A landscape with many valleys, sampled at points; each row gives a point and its height.
From any point a ball rolls to the lowest of the 5 points nearest to it. It stops when none of these is lower. Distance is the straight distance between rows; heights are no part of it.
pega h=213: 140 166 138 111 128 104 130 117 115 124 105 146 122 97 153 116 158 104 140 150
Loko h=154: 121 83 146 114 119 122 113 121 136 118 126 99 127 104 83 104 129 93 154 113
patu h=319: 133 154 126 108 135 108 101 121 114 139 126 114 123 122 124 126 138 113 122 135
rasu h=426: 127 119 138 154 88 129 137 110 154 136 136 161 112 145 135 142 127 157 155 133
Sese h=151: 113 127 106 139 133 155 128 146 125 120 152 114 136 159 110 148 107 156 100 127
ziruf h=210: 116 121 139 123 119 116 122 107 116 112 102 133 144 152 105 102 123 128 153 130
detil h=424: 139 110 150 114 129 111 118 122 145 149 136 127 108 79 135 138 150 115 124 118
gebuf h=291: 143 144 103 95 162 123 123 150 111 133 130 99 134 89 139 117 149 89 96 126
Sidut h=495: 150 91 137 147 113 146 152 139 155 153 147 154 127 121 153 157 121 163 108 109
Ratir h=527: 146 130 138 145 127 128 146 130 145 152 144 164 130 125 170 152 136 155 110 126
lovus h=277: 154 79 159 121 119 114 138 118 138 148 102 148 142 97 144 120 132 136 138 108
Felo h=237: 133 73 146 112 128 127 122 134 138 133 122 105 128 92 107 121 126 111 131 100
morer h=150: 138 83 148 122 109 136 146 130 147 129 122 134 119 77 131 134 136 127 140 116
Kopa h=353: 139 98 142 99 153 111 105 141 133 157 140 91 128 96 122 134 129 110 91 94
bota h=270: 150 106 145 161 103 108 125 104 160 163 125 168 125 169 163 131 122 148 146 106
Tusi h=167: 127 160 131 124 138 109 130 117 101 116 90 141 140 138 145 106 136 123 138 143
Vebat h=440: 133 99 134 156 105 145 155 128 140 134 124 156 137 158 140 136 103 165 137 119
Diga h=216: 113 173 131 151 111 120 116 99 119 110 127 143 128 189 121 130 120 144 147 158
Bes h=155: 121 132 147 136 95 120 109 101 143 128 127 142 110 131 111 132 136 130 161 142
pulo h=455: 133 89 124 124 134 148 139 152 131 132 140 120 134 115 125 146 115 150 103 107
lum h=345: 116 103 130 124 119 133 114 125 135 124 134 112 127 130 92 128 117 126 134 118
falop h=375: 121 124 109 105 138 132 113 146 131 122 159 79 112 105 98 123 136 82 115 117
zutil h=697: 111 114 136 137 99 139 109 124 157 132 166 115 96 119 97 160 127 133 135 121
risil h=180: 121 91 159 122 104 112 108 108 154 142 131 115 101 88 105 129 143 105 160 116
Lota h=172: 133 128 127 113 145 124 148 135 108 114 91 140 151 106 147 101 137 123 128 129
bul h=498: 135 137 128 135 136 122 116 122 134 153 143 139 132 146 148 145 124 150 111 124
kage h=199: 120 125 93 122 147 158 140 157 112 101 137 99 140 129 107 123 121 121 104 129
dak h=177: 119 155 114 113 131 123 97 115 109 102 128 108 133 142 85 106 133 91 146 147
fezo h=97: 125 90 121 120 119 155 153 152 134 105 138 103 115 80 102 115 134 93 141 116
gudi h=372: 133 62 143 117 125 148 139 154 143 127 140 92 128 96 97 129 110 120 117 90
nema h=205: 127 150 90 107 154 138 121 149 111 107 138 98 133 118 111 112 136 93 110 140
tos h=149: 134 120 140 131 118 130 166 128 120 114 98 164 134 105 156 118 141 141 146 135
ros h=409: 128 153 109 121 148 128 104 137 123 139 149 112 126 140 128 151 124 139 95 133
puf h=243: 119 169 97 117 147 136 98 137 112 105 150 94 137 159 101 133 122 113 103 154
lona h=126: 116 172 133 140 125 115 135 107 110 110 99 147 131 171 137 117 125 133 153 155
vitod h=163: 125 195 127 145 149 110 127 114 103 128 103 139 138 201 161 125 115 140 130 156
diled h=84: 118 123 107 121 129 136 138 132 117 95 117 115 139 118 93 96 132 99 148 136
kig h=451: 138 147 122 146 137 136 127 135 141 155 164 145 122 142 159 163 127 161 96 132
Lober h=261: 137 181 126 124 141 115 126 128 109 131 118 142 130 127 160 136 143 130 120 153
veki h=181: 119 121 137 117 115 110 104 110 128 119 116 118 122 110 96 110 139 100 159 133
Zota h=417: 112 135 118 132 125 138 104 125 131 127 157 113 118 147 99 148 121 135 118 133
Zotar h=168: 139 116 117 109 136 142 151 151 127 119 134 119 117 63 133 117 150 94 120 125
ral h=485: 115 79 137 112 132 138 125 157 148 124 165 69 112 95 84 129 119 84 119 86
Golez h=257: 119 158 132 128 125 106 98 104 116 131 114 132 132 163 120 123 125 135 139 142
netop h=229: 118 166 105 132 157 138 129 135 105 114 119 123 147 164 141 129 114 147 110 146
Pefa h=301: 130 78 134 104 145 130 119 151 134 139 141 86 130 103 105 129 117 118 97 87
Ton h=569: 136 133 132 136 119 115 101 113 152 169 158 138 111 149 140 159 125 151 116 122
fonu h=390: 125 123 130 123 124 125 119 126 132 129 126 125 124 107 121 127 135 124 135 125
busek h=246: 112 162 132 145 96 125 131 105 133 114 131 153 109 146 126 136 130 134 158 155
vasot h=122: 123 138 118 128 110 136 159 127 119 93 104 145 124 101 124 105 144 112 156 146
doti h=434: 142 158 117 109 143 126 133 142 120 129 135 125 120 81 150 129 157 101 104 141
zopok h=325: 147 110 151 143 125 108 137 113 131 156 99 163 148 164 164 112 117 150 141 110
nilun h=410: 139 106 129 160 120 140 140 129 141 148 126 152 150 181 145 138 95 168 124 111
vut h=147: 117 151 119 127 109 133 131 119 123 98 125 130 109 100 107 109 150 90 167 159
Lelip h=463: 122 106 141 104 132 112 102 129 144 141 148 80 107 87 99 126 135 81 129 103
Didi h=161: 128 123 101 110 160 140 138 149 104 110 113 108 150 112 125 106 130 108 108 122
vulu h=393: 119 90 149 127 102 137 125 124 154 127 142 110 105 90 99 138 133 117 150 112
kud h=194: 130 154 115 124 163 127 138 140 96 119 101 134 155 143 158 116 124 139 111 140
sili h=568: 126 88 146 114 122 132 130 143 156 133 151 92 101 67 110 138 139 93 127 97
sif h=98: 129 124 113 139 128 154 154 147 130 125 145 139 124 123 144 153 124 160 106 130
rigir h=330: 129 127 122 125 146 129 125 132 118 134 119 132 149 148 139 128 116 149 110 125
zin h=435: 116 122 134 146 109 127 108 105 139 135 142 137 126 177 103 137 112 149 146 130
tudo h=241: 126 165 109 146 177 148 155 156 111 123 120 136 160 176 171 136 109 167 95 139
kibu h=297: 116 102 122 121 135 134 107 137 136 130 150 101 129 145 92 138 114 134 110 111
mir h=226: 112 153 101 150 143 164 166 148 112 92 125 133 144 163 135 137 105 160 113 149
sebos h=146: 126 86 149 135 101 128 124 112 148 134 120 138 125 128 112 128 120 140 159 115
pigum h=142: 132 149 131 164 136 147 174 136 127 126 117 168 138 163 177 137 118 164 123 137
lopul h=271: 129 96 151 117 125 102 104 110 134 153 116 126 133 127 114 119 124 133 142 106
vudi h=220: 130 87 115 106 144 145 137 156 119 110 124 88 143 104 98 105 119 101 114 105
lur h=420: 140 140 109 115 163 139 145 155 113 124 133 126 142 100 156 132 138 127 86 133
feval h=385: 151 87 144 135 132 127 139 131 140 155 123 147 144 134 149 134 115 158 114 103
bafot h=339: 148 120 156 126 122 96 113 103 142 161 122 155 125 117 160 134 140 137 134 120
zit h=340: 123 154 122 144 126 120 100 115 128 145 138 132 132 186 133 143 109 154 123 132
kogab h=443: 144 119 121 142 154 138 135 149 136 154 141 143 152 156 159 146 111 166 90 110
Geme h=298: 141 112 150 104 140 95 106 115 126 154 106 129 131 104 135 117 139 119 125 114
Zarak h=450: 119 116 122 144 106 156 152 133 136 114 140 136 119 123 117 145 121 148 133 131
vamo h=171: 127 147 141 125 105 112 130 107 125 119 106 152 113 102 136 120 151 116 162 146
fomin h=308: 135 119 114 104 158 125 113 148 120 138 133 100 136 112 123 130 124 117 85 111
selil h=307: 123 173 113 138 132 130 117 124 124 131 140 136 125 159 142 148 121 150 118 148
Lol h=128: 124 151 116 115 125 121 117 116 113 104 113 119 125 112 103 99 145 84 157 151
vazef h=267: 115 168 92 126 134 148 143 143 110 98 139 124 124 118 130 134 134 119 118 157
Kes h=449: 120 144 97 109 136 143 124 151 126 110 171 81 104 106 95 117 145 62 133 137
livoz h=148: 117 124 132 144 109 137 154 121 122 104 100 148 136 145 124 115 119 145 152 139
saso h=152: 142 153 145 168 111 96 118 97 144 164 123 165 124 195 169 127 121 141 143 121
zagom h=343: 138 131 142 140 123 115 136 119 132 147 117 159 133 134 159 132 130 149 131 129
mugi h=521: 120 116 132 154 97 136 117 110 157 141 156 139 113 161 114 150 113 157 143 121
Nel h=195: 124 187 122 119 132 110 114 117 102 114 109 133 127 140 133 119 136 112 140 162
deg h=129: 120 82 157 116 113 107 98 106 142 136 115 103 124 101 88 107 134 96 164 110
nik h=248: 139 81 159 128 104 116 127 117 155 146 124 139 119 98 131 135 134 137 149 109
voni h=370: 121 126 136 156 116 125 133 109 124 131 107 150 145 199 129 112 104 155 150 124
rop h=209: 116 121 114 139 135 149 140 137 117 110 119 129 153 168 123 122 104 160 118 127
nere h=127: 120 152 119 140 130 142 161 130 110 103 109 149 140 128 150 120 129 141 133 148
zot h=468: 137 138 127 103 145 113 107 133 124 144 140 111 116 91 131 133 146 102 105 125
Zigu h=120: 118 172 137 157 139 126 163 117 106 117 97 159 139 187 169 114 122 149 140 146
Ruma h=405: 130 69 148 125 106 144 139 141 149 128 136 110 116 91 99 135 119 123 139 100
lanu h=461: 122 123 122 133 125 133 102 131 146 151 173 113 113 153 111 162 112 150 102 117
ruzab h=300: 130 149 132 154 123 129 146 119 132 138 124 160 130 166 162 139 123 159 131 135
gadu h=391: 136 122 138 113 140 104 88 116 132 166 138 118 127 131 131 138 124 134 109 111
Tepoz h=228: 136 160 147 134 120 100 125 107 120 141 106 157 122 138 159 120 141 131 144 147
relem h=262: 138 126 128 130 132 140 161 141 124 117 115 149 139 99 154 126 139 140 117 134
Lome h=190: 128 117 142 132 114 118 140 112 125 126 100 153 126 119 135 114 132 134 153 131
Tafe h=211: 126 115 90 116 141 163 163 165 116 97 143 104 130 96 113 108 135 97 113 127
Vovub h=331: 126 193 98 121 137 141 123 144 113 120 151 117 108 113 136 149 142 115 104 162
Turep h=240: 134 153 110 100 150 113 108 131 106 127 115 110 131 110 125 107 140 94 122 136
Zome h=82: 115 165 135 147 111 126 156 111 116 104 105 161 123 150 147 122 132 141 156 159
vasol h=193: 117 160 109 125 121 133 121 122 117 98 131 120 120 123 105 119 138 103 140 155

For each start below, name the point where the ball stops.
bul => Zome
nilun => Zome
zagom => Zome
bafot => Zome

Call two points neighbours if one is among the 5 nearest of the other. Go from one point of each pair to the other, from neighbour to neighbour, staying as low as possible. Name the highest point that can't be avoided.
deg and diled => veki
sebos and diled => vamo
fezo and Didi => Tafe
